Each row is a point on a landscape with many peaks, with its height.
A climber steps from a point to the highest of its 2 nearest points, and stops where none of them is higher. Distance is the straight distance between rows; heights are no part of it.
lata (h 656): [-13, -14, -20, -20, -11,  21, -10,   7,  -8,  -9,  -1,  -1,   5,   7,  -2,
  19,  21, -19,  26,   6,  -8, -11,  18,  20,   7,  -7,   3,   2,   1]
fenak (h 214): [  9,  -7,   9,  12,   3, -10,   1,  10, -13,   8, -16, -14,  -8,   2, -22,
 -17,   7, -17,  -8,   7,  -5,   4, -26,  -8,  14,  15, -21,   5,  -8]
sutil (h 745): [ -4, -17,   9,  11,   3,  -2,   4, -12, -16, -16, -10, -18,  -2,   5,  -4,
 -13,   0,   3,  -8,  12,  -3,  19, -31, -15,   5,  -1,   4, -11,   3]
pes (h 235): [  7,  -3,   9,  21,  -4,   1,   6,   1, -11,   0, -17, -18, -10,   3, -11,
 -15,  -7, -16,  -6,  -8,   4,  19, -34, -11,   4,   9, -16,   1, -13]
Sut (h 581): [-11,  -5,  21,   9,   1, -12,  10,   7,  -8,  11,  18,  -1,  -8,   6, -15,
  11,   4,  -8, -13,  18, -26,  -9,  20, -15,  -4,   1,  18,  -5,  -4]
Fazan (h 685): [  6,  -1,  -5, -10,  -8,  11,  -2,  -1,  18,   7,   1,  10,  19,   5,  20,
   6,  -7,  20,   1, -26,   5,  -1,  11,  -2, -11,   4,   4,   9,   2]
lomir (h 374): [-10,  -3,  23,   1, -16,   4,   9,  13, -10,  26,  -7, -15,   2,   9,   0,
  -8,  21,  -7,  10,  11,   0,  -3,  16,   0,   4,  17,   6,  14, -19]
gal (h 220): [  2,  16,  -8,   3,   5,   5,   6, -20,  16, -10, -14,   9,   9,  -5,  18,
   0,  14,  23,  13, -10,  21,   1,  -4,   2,  -8, -13,  -6,   4,  -9]
buniv (h 327): [ 17, -29,  19, -13, -10,   3,   6,   3,   7,   2,   8, -30,  15,  -2,  -8,
 -10,  -9,  -4,   2, -18, -12,   9,  12,   7,   0,  15,  12,   0,   2]
Digo (h 414): [  4,  12,   4,  21,  14, -21,   9,   6,   5,  21,   3,   7, -19,   7,  -8,
  14,  10, -12,  -1,  16,   0, -18,  32,   0,  11,   0,  -1,  10, -14]
vor (h 350): [  1,  22, -10,  -6,  -5,  -6,  -2,  18,  -3,  18,  27,  25,  -3,   3,  -7,
  12,  -1, -22,  10,  15,  -4, -17,  13,  -2,  11,  15,  -3,  15,  -8]
Vef (h 136): [  2,   3,  -7, -10, -10,  20,  -6,  -4, -10,   5, -13, -19,  10,   4,   6,
 -17,  12,   0,  17,  -4,  14,  13,  -7,   8,   8,  11,  -9,   7, -15]
zusa (h 597): [ -6, -25,   3, -16,  -6,  10,  -5,   2, -19,  -3,   3, -18,  13,  11,  -9,
  -4,  18,  -6,   6,  21, -11,  -1,  10,   0,  -1,  11,  10,   0,   5]
Rar (h 473): [ 14, -12,   4,  16,  16, -18,  -7,   2,  -6,   6, -24,  -4, -13,   7, -17,
 -10,  16,  -8,  -5,  24,  -3, -14,  -9,   0,  20,  -7, -23,   9,  -7]
Sir (h 208): [  0,  20,   5,  13,  15, -11,   4,  -5,   1, -17,   4,  25, -11, -15,  -1,
 -19,  -9,   7, -17,  -3,   7,  11, -15,  -8,  -5, -14,  -8,  -8,   1]
Ser (h 153): [-10,   6,  -1,   7,   3,   2,  10, -18,   3, -20,  -2,  -7, -11,  -3,   4,
 -14, -14,   5,  -9, -13,  10,  26, -17, -10, -12,   5,   4,  -7,  -7]
Paz (h 165): [ -1,  -1,   4,  -2,  -8,   6,   3, -10,  14,  -1, -14, -15,  20,   6,  20,
  -7,   5,  21,  17,  -9,  25,  12,   0,   4,  -4,   2,   1,   4,  -3]
Nepes (h 802): [ -4, -29,  16,   1, -17,  -1,   5,  -4,  -5,  -9,  -6, -28,  10,  -1,  -4,
  -9,  -8,  -1,  -6,   0,  -2,  18, -12,  -8,  -8,  14,  14, -11,   4]
Tomi (h 181): [ -2,  -2,  27,   9, -15,   2,   8,  10,  12,  14,  -9,   6,  -3,  -6,  18,
  -7, -18,  11, -11,  -5,  -1,   7,   6, -14, -10,   5,  13,  -2,   1]
fasol (h 598): [ -8,  -3, -23, -19,  -7,  17, -12,   7, -11,  -4,  12,  13,  -4,   5,  -7,
  21,  16, -22,  15,  13,  -8,  -6,  11,  11,   7,  -2,  -9,   2,   6]
zov (h 432): [  1,   0,   1,  16,  14,  -6,  -9,  -4,  -7,   3, -24, -12,  -5,  11,   1,
  -7,  11,   5,  -5,  26,   7, -10, -11,   6,  11, -12,  -9,   6,  -1]
Nudan (h 253): [  8,  14,   3,  12,   5,  -1,   6, -14,  12,  -7, -12,  13,  -3,  -9,  13,
 -10,  -2,  22,  -6,  -2,  15,   3,  -9,  -3,  -8,  -9,  -5,  -3,  -5]
zarat (h 803): [ -3,  -9, -17,  -5,   4,  11, -10,  -5, -24, -10,   2,  -5,   1,   9, -11,
  -3,  21, -14,  -1,  22,  -4,   2, -14,  -2,  13,   2,  -8,   1,   6]
Pak (h 703): [  6,  10, -17,  -5,  -2,   7,  -1,   6,   3,  15,  -1,  -7,   0,   8,   8,
   9,   9,  -1,  16,  -1,   6, -15,  19,  18,  11,   4, -11,   6,  -5]
ruv (h 155): [ -4,   5,  19,   1, -12,   2,   0,  12,   1,  11,   2,  14,  -3,   1,   6,
  -2, -10,  10, -15,  12,  -9,  -4,  14, -12, -11,   1,  17,  -1,  -2]
lifi (h 467): [ 10,   7,  12,  11,  -9,  -6,   6,  13,  -5,  20, -10, -17,  -9,   4,  -5,
  -4,   3, -10, -15,   7,  -4,   1,   1,  -4,   3,  13,  -8,   1, -14]
ratid (h 764): [  0,  -2,   4, -13, -15,  10,   3,  -1,   3,   0,  -2, -10,   9,  -2,   9,
  -9,  -9,   5,  -8, -18,   4,  21,   3,  -8,  -4,  14,  13,  -1,   1]
gogiv (h 349): [  4,   3,  -5,  10,  12,  -8, -10,  -8,   8,  -5, -21,  14,  -6,   0,   5,
  -8,   9,   4,   1,  30,  13, -18,   8,  16,   7, -25, -17,   4,   0]
tur (h 541): [  3,   5,   9,   5,  -5,  -3,  -1,   1, -10, -11, -11,  -1,   1,  -1,   6,
 -14,   0,   2,  -7,   6,  12,  12, -19,  -3,  -3,  -3,  -4,   0, -10]
tadaf (h 588): [  0,  14, -15, -11,   7,  -8,  -2,   8,  -9,   4,  19,  -2,  -4,   3,  -4,
  22, -12,  -8,  -4,   5,  -7,  -7,   4,   4,   9,   3,  -7, -13,  16]
Giba (h 690): [ -6,  -9, -12,  -6,  -4,  11,  -7,  -6,  -6, -11,  -7, -25,  12,   4,   5,
  -3,   6,  12,   7,   1,  -1,  -4,   2,  12,   0,  -4,   3, -11,   6]
dud (h 672): [ -5, -17,  17,   8,   3,  -4,   4, -12,  15, -25, -10, -17,  10,  -1,   6,
  -9,  -6,  22,  -2,  -2,   8,   9,  -9,   1, -17,  -5,  18, -10,   7]
zirad (h 696): [ -5, -22,  -8, -27, -12,  13,  -6,  -4,   3, -23,  13,  -4,  18,  -8,  -1,
  -1,   4,   1,   4, -17,  -9,   6,  -1,   9,  -8,  -3,  22,   1,  13]
dosu (h 368): [ -8, -18,  35,   4, -26,   6,  17,   9,  -4,  16,   3, -10,   0,   1,  -9,
   0,  -8, -10,  -5,  -5, -13,   8,   9, -15,  -6,  17,  17,   7, -12]
lekop (h 701): [ -7,  -9, -30, -12,   1,  19, -12,  -4, -10,  -8,  -7, -11,   4,   7,   0,
   8,  17, -12,  24,   4,   2,  -8,  -2,  20,  15,  -6,  -7,   1,   5]
teb (h 771): [ -8, -11, -10, -20,  -6,   8,  -4, -11,  13, -20,   9,   2,  20,   0,   8,
   2,  -5,  11,   4, -31,  -6,   8,   0,   1, -10,  -1,  14,   3,   3]
tad (h 642): [ -3, -27,   2, -23,  -8,   9,  -5,  -5,  -7, -17,  10,  -5,  18,  -1,  -8,
  -3,   6,   3,  -4,  11,  -8,   5,   1,   0,  -2,   5,  19,  -3,  12]
mur (h 893): [ -2,   2, -21,  -2,   8,   6,  -9, -13, -14, -21,  -2,  -4,  -3,  -1, -11,
 -10,  17,  -8,   1,  10,   7,   8, -27,   0,   6,   0,   0,   4,   1]
Tanu (h 800): [  3,   5, -25,   6,  13,  -6, -18, -12,  -8, -16, -15, -13,  -1,   1, -13,
 -17,  21,  -8,  15,   4,  11,  -6, -31,   4,  17,  -7, -12,  13,   0]
kuza (h 176): [ -9,  21,  -7,   3,  19,  -3,  13, -11,  11, -23,   8,  10, -13, -11,   4,
 -14, -11,  12,  -8, -14,  12,  14, -14, -11, -14,  -9,  -2,  -2,   0]
dupek (h 556): [  2,   9, -13,  -4,   3,  12,   0,  -7,  20,   4,   4,  30,   5,  -5,  20,
  15,  -7,  23,   0, -18,   5,  -6,   9,   1, -10, -10,  -1,   1,   8]
Pof (h 196): [ 15,  -9,  -7,   6,  20, -17,  -6,   1, -17,  -2,  -6,  -5, -10,   2, -33,
  -8,   6, -14,  -5,  12,  -8,  -4, -27, -10,  22,   5, -18,   2,   3]
Vadev (h 606): [ -7, -17,  15,   5,  -1,  -4,   3, -16,  17, -25,  -2,   2,   2,  -4,  16,
 -14, -15,  27, -10,  -5,  13,  22,  -4,  -6, -22,  -6,  20,  -7,   5]
vobi (h 525): [ -5,  13,  14,  20,   9, -22,  11,  10,  -8,  12,  17,  15, -15,   3, -15,
  13,   0, -14,  -7,  23, -20, -14,  17, -13,   6,  -1,  11,   6,  -8]
Kog (h 256): [  6,  11,  -5,  18,  11,  -5,   9,  -6,  -5,  -1, -10, -19, -13,  -4,  -8,
 -16,  -9,  -3,  -8, -15,   7,  15, -27,  -8,   2,   6, -13,  -2,  -4]
kagi (h 33): [ -8,  18,   8,  21,  16,  -9,  11, -23,  11, -19, -19, -15, -12,  -4,   0,
 -22,  13,   9,  11,   3,  23,   9, -33,  -6,  -5, -11,  -4,   5,  -5]
vegeg (h 746): [ -4, -33,  17,   2,  -3,  10,   7, -10, -14, -16,  -6, -28,   6,   3, -12,
 -16,   1,  -6,   3,   6,   2,  25, -26, -11,   4,  12,   4,  -9,   0]
tase (h 111): [  8,   3, -16,  -3,   6,  -8, -15,   3,  -9,  -4,  -2,  -1,  -3,  -4, -19,
 -22,   8, -22,   3,   1,  11,   0, -25,  -6,  11,   8, -19,  10, -11]
bara (h 312): [ 10, -28,   4, -15,  -3,  10,  -4, -10,   6, -13,   2, -28,  20,  -9,  -4,
 -13,  -9,   2,   5, -26,  -2,   4,   4,  12,  -6,   7,  12,  -1,  10]
gepa (h 370): [  2,  17,   3,  14,   5,  -9,   9,  13,   0,  27,  18,  -6, -12,  11,  -7,
  18,   7, -12,   9,   5, -10, -14,  30,  -4,   7,  15,   6,   3, -12]
rikod (h 98): [  5,  22,  10,  10,  16, -11,  -1,  11,   8,  11,   3,  33, -10, -18,   9,
  -6, -13,   7, -21,   9,  -3, -12,   5,  -6,  -6,  -5,  -6,  -9,   6]
sube (h 538): [ 12,   2,  -8,   8,  15, -16,  -7,   6,  -3,  12, -14, -15, -11,   2, -18,
  -1,  12, -11,  -1,  15,   5, -15,   9,   3,  14,  -2, -20,   9, -10]
Gifaf (h 409): [  2,   1,  -9,   0,  -2,  -5, -10,   1,   7,   0,  -9,  22,  -1,   3,  12,
  10,  12,   4,   7,  25,   9, -14,  20,  16,   5, -21, -11,   3,   2]
liga (h 545): [ -1, -11,   6,  -2,  -1,  -1,   8, -16,  30,  -2,  -1,  17,  15,  -8,  11,
  -8, -21,  30,  -4, -29,   8,  14,   7,  -7, -19,   4,  22,   9,   5]
sevuf (h 574): [  0,   2, -20, -22,  -5,   9,  -6,   3,  -3,  -1,  17,   8,  14,  -1,   7,
  15, -13,  -3,   7, -20, -11,   2,   7,   8,  -1,   0,   5,  -6,  14]
kasu (h 422): [ -1,   4,  17,  12,   6,  -9,   8,  14,  -5,  21,  -7, -12, -11,   0,  -5,
   6,  -3,  -1, -15,   7, -13,  -9,  10,  -6,   4,   5,   2,  -3,  -4]
kibu (h 421): [  0,  -7, -11,  -7,   5,   6,  -1,   5,  21,  18,  12,  25,  10,  -4,  10,
  29, -10,  22,   9, -19, -12, -19,  20,   8, -11,  -6,   7,  -6,  23]
metuf (h 410): [ -8,   0,  33,  11, -19,  -3,  10,  12, -17,  18, -10,  -1,   2,   9,  -8,
  -1,  24, -14,   7,  24,  -1,   1,   7,  -6,   6,   7,   6,  22, -25]
fir (h 427): [ -1,  27, -18, -19,   0, -10, -10,  21,   2,  16,  17,  30,   0,   3,  -2,
  22,  -9, -22,  18,  -4,   3, -11,  13,   7,   6,   5, -14,  12,  -4]
Dozu (h 638): [ -8, -18,  11,   1,   7,   0,   0,   6, -13,   5,  10,  -5,   2,  13, -11,
   5,   0,  -3, -22,  15, -22,  -1,   8, -12,  -2,   4,  13,  -9,  12]
Bekof (h 670): [  1,  -2,  34,  21, -14,  -6,  11,   7,  -6, -11, -17,  12,  -8,  -6,  10,
 -11,  -7,   1, -13,  15,   7,   6, -17,  -9,  -3, -17,  -2,   0,  -6]
vuvek (h 526): [ -6, -19,  19,   2, -10, -11,   2, -10,  25, -12,   3,  11,   6, -13,   8,
 -13, -23,  13, -13, -16,   3,  26,   3, -11, -20,   4,  19,   1,   6]
papor (h 625): [  7,  10, -14,   1,   2,  -6,  -1,   8,  -3,  18,   1, -12, -11,   9, -10,
  12,  11, -17,  12,  10,   3, -16,  20,  20,  19,   2, -18,   4,  -8]
Kufep (h 275): [  3,   2,  -4,  11,  12,   0,   1, -11,  -4,  -3,  -6, -20,  -6,   1,  -5,
  -5, -12,   5, -11, -11,   1,  11, -20,  -5,  -1,   6,  -4, -22,   7]
refo (h 722): [ -2, -16,  -1,  -4,   8,   0,  -1,  -3, -19,  -1,   3,  -2,  -3,  15, -14,
   6,  22, -14,  -9,  36, -18,   3,   0, -11,  17,  -2,   1,   0,   1]
lel (h 44): [  7,  16, -18,   4,  25, -10,  -2, -11,  11,  -8,   6,  26, -10,  -8,   3,
   8,   1,   5,  -9,  -3,   5, -11,  -2,  10,   0, -21, -12,  -7,  11]
vezev (h 821): [-10, -10,   2,   5,   9,  -5,  -1, -21,  -9, -27, -10, -16,   5,   9,  -1,
 -13,  10,  13,  -1,  19,  10,   9, -21,   0,  -1,  -9,  10,  -4,   7]
puso (h 417): [  0,  17,  -4,   1,  17,   2,  -4,   5,  17,  16,  25,  33,  -5,  -2,  13,
  26, -10,  17,  -8,  -1,  -4, -14,  13,   7,  -3, -15,  -7, -15,  16]
Topo (h 190): [  8,  11,   0,   5,  -2,   4,  -1,  -9,  13,   7, -16,  -2,   8,   0,  18,
 -10,   7,  22,  12,  -8,  29,   5,  -7,  10,  -4,   3, -12,  10, -12]
ran (h 471): [  0,   5,  -5,  -9,  11,  -1,   3,   2,  26,  16,  23,  13,  16,  -5,  11,
  27, -28,  16,  -3, -28, -10, -10,  10,   3,  -9,   0,  12, -12,  20]
nik (h 589): [  4,  -5,  23,   8, -22,   2,  11,   8,   0,  11, -10, -12,  -9,  -2,   4,
  -5, -22,  -1, -10, -16,   2,  22, -10, -11,  -9,  18,   0,  -9,  -7]
Tik (h 126): [  3,   0, -13,  -5,  -8,   9,  -8,   2, -19,   0,  -6, -14,   3,   0,  -7,
 -18,  19, -12,   9,   7,   9,   5, -18,   6,   8,  14, -14,   9, -17]
fuf (h 68): [ 12,  19,  -9,   5,  24, -16,  -5,   5,  11,  10,  14,  27, -13, -17,   0,
   3,  -9,   2,  -7,   1,   6, -16,   3,   4,   4, -13, -17,  -9,   5]
fori (h 302): [ -3,  18,  -3,  -9,   0,  -8,  -5,  14,  -7,   8,  17,  23,  -8,  -2,  -2,
   7,  -2, -15,  -5,  13,  -7, -12,   7,  -5,   2,   0,  -1,   8,  -3]
ziga (h 300): [  4, -15, -13, -13,   8,  13,  -1, -14,   0, -15,   6, -30,  14,   2, -11,
  -3,  -8,   5,   7, -28,  -7,   6,   2,  11,  -3,   1,   5, -14,  14]
suvo (h 472): [ -6,  -4,  40,  18, -15,  -7,   9,  15, -12,  11, -13,  10, -11,   5,  -5,
  -2,  10, -13,  -8,  15,  -9,  -3,   0, -11,   2,  -4,   5,  18, -19]
fof (h 738): [ -2,   3, -27, -16,   8,   9,   1,  -2, -23,  -6,  21, -12,   3,   2, -14,
  14,  -1, -20,   8,  -5,  -3,   6, -11,   5,  14,  11,  -6, -12,  10]
mulu (h 89): [  8,  11, -11,  -2,   6, -18, -22,  -2,  -5, -10,  -6,  12,  -5,  -7, -16,
 -13,  10,  -9,   0,   2,  17,  -5, -16,  -5,   9,  -7, -12,   8, -11]
Firo (h 557): [ -6,  -6,  35,  14,  -9,  -6,   1,   7, -13,   1, -13,   9,  -6,  -1,   2,
  -9,   4,   1, -17,  29,  -4,   2,  -4,  -9,  -2,  -5,   4,   3,  -2]
dorob (h 376): [  2,  21,  10,   7,  11, -15,   8,  15,   4,  28,  11,   4, -13,   2,  -6,
  13, -13,  -1,  -7,   2, -11, -15,  17,  -9,   6,   9,   1,   0,   0]
Pebu (h 646): [ -1,   1, -16,  -5,   7,   4,  -2,  -3, -11,  -3,   3, -13,  -2,   4,   3,
   7,   1,  -1,  -1,   3,  -6,  -9,   5,   8,   4,  -2,  -4,  -8,   7]
zonar (h 258): [  2,  15,  -6,  -6,  -2,  -9,  -7,   9, -10,  -3,   4,  18,  -7,  -6,   0,
  -3,  -7,  -4, -16,  13,  -2,   2,  -1,  -2,  -3,  -4,  -4,   3,  -1]
ludot (h 124): [  4,  14,  17,  12,   4,  -8,  -1,  10,   5,  10,  -2,  27, -12,  -6,   7,
  -6,  -1,   1, -10,  19,  -7, -12,  15,  -9,  -3, -10,   1,   2,  -2]
bofu (h 290): [ -5, -11,  -7,   0,   5,   5,   1, -14,  -3, -18,   1, -31,   6,   4,  -9,
 -11,  -8,   3,  -4, -15,  -2,  12, -13,   1,  -1,   2,  10, -16,   6]
vufut (h 554): [ -5, -21,   1, -31, -12,  14,  -2,  12,   0,   4,  26,   0,  18,  -5,  -9,
  12,  -2, -14,  11,  -6, -21,  -7,  24,   1,   0,   7,  21,   7,   6]
kigas (h 482): [  3,   5,   3,   4,  -1,   0,  -8,  -1,  -4,  -3, -16,  -9,   1,   4,  10,
  -8,   7,  13,  -6,  11,   8,  -2,   2,   4,   1,  -2,  -2,   2,  -6]
zuzem (h 679): [  0, -10,  33,  18, -23,   1,  11,   2,  10,   9, -20, -16,   1,  -2,   9,
  -1, -20,  12,  -5,  -7,  12,  17, -15,  -2, -10,   5,   0,  -7, -10]
viru (h 490): [  4,   7, -30,  -1,   0,  -3, -12,   3,   6,  -9,  -3,  21,  -5,  -1,   3,
  16,   7,  -4,   4,   6,   6, -16,   7,  15,   9, -15, -15,   6,   2]
biso (h 365): [  1,   7, -23,   1,  10,   8,  -4,   2,  21,  11,   7,  27,  -8,  -6,  13,
  32,   1,  11,   1,  -6,  -1, -15,  13,  15,  -3, -18, -10, -15,  20]
bak (h 46): [  1,  22,  -5,   9,   7,   1,   8, -16,  10, -18, -14,  -8,  -5,   1,   3,
 -20,   9,   9,   8, -14,  20,   5, -21,  -4,  -6,  -6,  -8,  10, -10]
Zos (h 215): [  4,  12,  16,   6,  -5,   0,  -1,  -4,  11,   4,  -7,  21,   0,  -5,  18,
 -12, -13,  19, -12,  -5,   8,   6,   0, -12, -17,  -3,   2,  -4,  -4]
Dedek (h 727): [ -3, -26,  31,  13, -14,  -6,   8,  -1,  -2, -10, -15, -14,  -3,   4,   0,
  -8, -12,   3, -16,   5,  -4,  16, -10,  -7,  -7,   2,  13, -10,   5]
ratin (h 514): [ -5, -15, -10, -27, -11,  15,  -5,   8,   1,   4,  13,  11,  15,   0,   3,
  13,   0,  -5,  21, -19, -14,  -9,  20,   8,  -8,   6,  14,   8,  11]
tupar (h 521): [ -1,  13, -22, -17,  -8,   6, -10,  12,  -5,   9,  13,  16,  -6,   5,   1,
  25,   4, -23,  12,   1,  -2,  -7,  14,  11,   7,   0, -14,   9,   1]
vukog (h 741): [-11, -12,   0,  -1,  -1,  -2,  -8, -14,   4, -21, -10, -18,  19,  10,   4,
  -4,   7,  21,   3,   6,   2,  -1,  -6,   9,  -7, -11,  17, -12,  12]
nim (h 343): [ -1, -26,  22, -10, -12,   1,  13,   7,  -2,   7,  11, -28,   5,   1, -17,
   0,  -3, -11,  -3,  -4, -17,   2,  15,  -6,  -4,  21,  18,   0,  -1]
Fenal (h 872): [  2,  -4, -11, -19, -10,  19,  -4,   0,  -5,  -6,  12, -13,  11,  -1,  -1,
  -1,  -7,  -1,   8, -21,   0,  15,   1,  -3,  -3,  17,   4,  -4,   1]
kaz (h 64): [  5,  14,  -1,   6,   9, -16,  -2,  -8,   1, -17,  -7,   6, -12, -12,  -8,
 -26,   7,   0,   2,  -7,  13,   0, -24,  -8,   3,  -7, -12,  11, -15]
kug (h 527): [  8,  -3,  21,   8, -16,  -1,  12,  22,   3,  23,  -5, -20,  -8,   2,  -2,
  -2, -14, -16, -10, -16,  -7,  11,   1, -10,   2,  18,  -2,  -6, -12]
lesur (h 708): [ -2,   1,   7,  -7, -13,   6,   1,  10,   8,  17,   4,   1,   6,   5,  12,
   7,   3,   1,   3,   1,  -6, -12,  29,  -3,  -2,   9,  14,  14,  -9]
zok (h 470): [  5,  19, -10,   2,  16,   5,   3,  -6,  22,  16,  19,  41,  -3, -15,  22,
  16, -14,  22, -11, -11,  -1, -10,   4,  -1,  -7,  -7,   2,  -9,  19]
nar (h 826): [  4,  -4,  40,  22, -16,  -5,  15,   4,   2,   6, -23,  -4,  -8,   1,   9,
  -3, -10,  -1, -11,   8,   5,  10, -13,  -7,  -6,  -5,  -4,  -3, -12]
gega (h 379): [ -6,  -7, -15,  -2,   4,   8,  -7,   1,  20,   4,   2,  17,   4,   2,  12,
  29,   6,   8,  11,  -8, -14, -22,  30,  16,  -8, -15,   2, -13,  18]
pote (h 570): [ -3,  14, -38,  -2,   3,   4,  -6,  -4,   2,  -9,   1,  15,  -9,  -3,   7,
  25,   2,  -7,  19,  -6,   1,  -7,  -4,  24,   1, -16, -19,  -2,   8]
pek (h 614): [  0, -14,  10, -13, -20,   7,   2,   6,   6,   7,  18,  -3,  13,  -3,  -1,
   4,  -1,   1,   6,  -8, -16,  -9,  28,  -7, -11,  14,  27,  15,  -1]
Tusaf (h 408): [ -5,  -4,  34,  17, -25,  -5,  15,  17,  -2,  17,   1,  -5, -15,   6,  -2,
  -5,  -3, -10,  -9,   6, -15,   0,   2, -16,  -5,   4,  11,   6, -13]
nis (h 213): [ -1,  18, -10,  -5,  12,  -3, -11,  -6,  -4, -20,   8,  25,  -8, -15,   2,
 -14,  -3,   2, -11,   3,   3,   3, -13,  -4,  -7, -16,  -3,   0,   0]
gegut (h 524): [  0,  15,  -7,  -6,   8,  -5,   4,   9,   9,  18,  18,   7,   1,   2,   6,
  28, -21,   3,  -5, -10, -10,  -8,  16,   3,  -2,   5,   2, -13,   9]
Lon (h 301): [  7,   8,   5,  14,  11, -14,  -5,  -9,   3,  -7, -14,  15,  -7, -13,   4,
 -13,   5,  11,  -8,  13,  12, -13,   0,   5,   4, -17, -16,  -2,  -3]
Soti (h 148): [ -6,  -4,   5,  -5,  -8,   6,  -2,  -6,  -7,   0, -13, -28,  19,   6,   8,
 -15,  11,  11,  26,   5,  26,  10, -15,  10,  -3,   6,   1,   7,  -7]
Zir (h 466): [  2,   1,   7,  18,  16, -20,   5,  11,  -9,  11,   6,   2, -20,  13, -20,
   8,   9, -20,  -5,  20, -11, -19,  22,  -7,  15,  -2,   0,  12, -10]
geme (h 640): [ -4,  12, -30, -14,   2,  13,  -2,  -3,  -7,  -5,   7,  14,   4,  -3,   8,
  23,  -1,  -4,  14, -23,  -4,   3,  -6,  15,  -3,  -7, -10,  -7,   7]
nogu (h 648): [ -8,  -5,  -7,  -9,   2,   7,   6, -12,  24, -14,  10,  23,  12,  -6,   8,
   1, -13,  22,  -5, -41,  -2,  11,   6,  -3, -19,  -3,  15,   8,   8]
kosa (h 695): [ -7,   8, -35, -18,   8,   9,  -6,   0, -16, -10,  13,  -1,   1,  -1,  -4,
  14,   0, -17,  22, -14,  -6,   3, -13,  15,  10,  -1, -13, -10,   9]
runo (h 792): [  1,   1, -12, -24,  -5,  15,   8,   5, -16,   0,  26, -16,  10,  -3, -10,
   7, -12, -11,   7, -15,  -4,  14,  -4,   3,  12,  15,   2, -14,  10]
Dad (h 742): [  0,   2, -39,  -1,   8,   4, -13, -13, -10, -18,  -4,  -7,  -1,   3,  -7,
  -3,  19, -18,  25,   3,   6,  -6, -15,  13,  14,  -9, -16,   0,   2]
Sufe (h 842): [  6,   4,  -4,  -7,  -6,  11,  -1,   1,  12,  17,  -4,   4,   9,   6,  17,
   7,   0,  12,   6,  -7,   3, -11,  23,   3,  -1,   2,   0,   8,  -3]

For each start below, name the point where the climber stops.
kuza -> mur
bak -> Nudan
Kog -> suvo
tupar -> mur
dorob -> nar
kagi -> Nudan
Ser -> suvo
Lon -> Fenal
fuf -> Nudan
gepa -> mur
ratin -> Fenal

Call two points neighbours if one is among the 2 nearest of the other. Go from one point of each pair to the other, from neighbour to neighbour, staying as high as possible. Name the lowest point that can't be avoided.
teb, vukog -> vuvek
nar, Sufe -> ratin
Nepes, vezev -> sutil
Fenal, nar -> nik
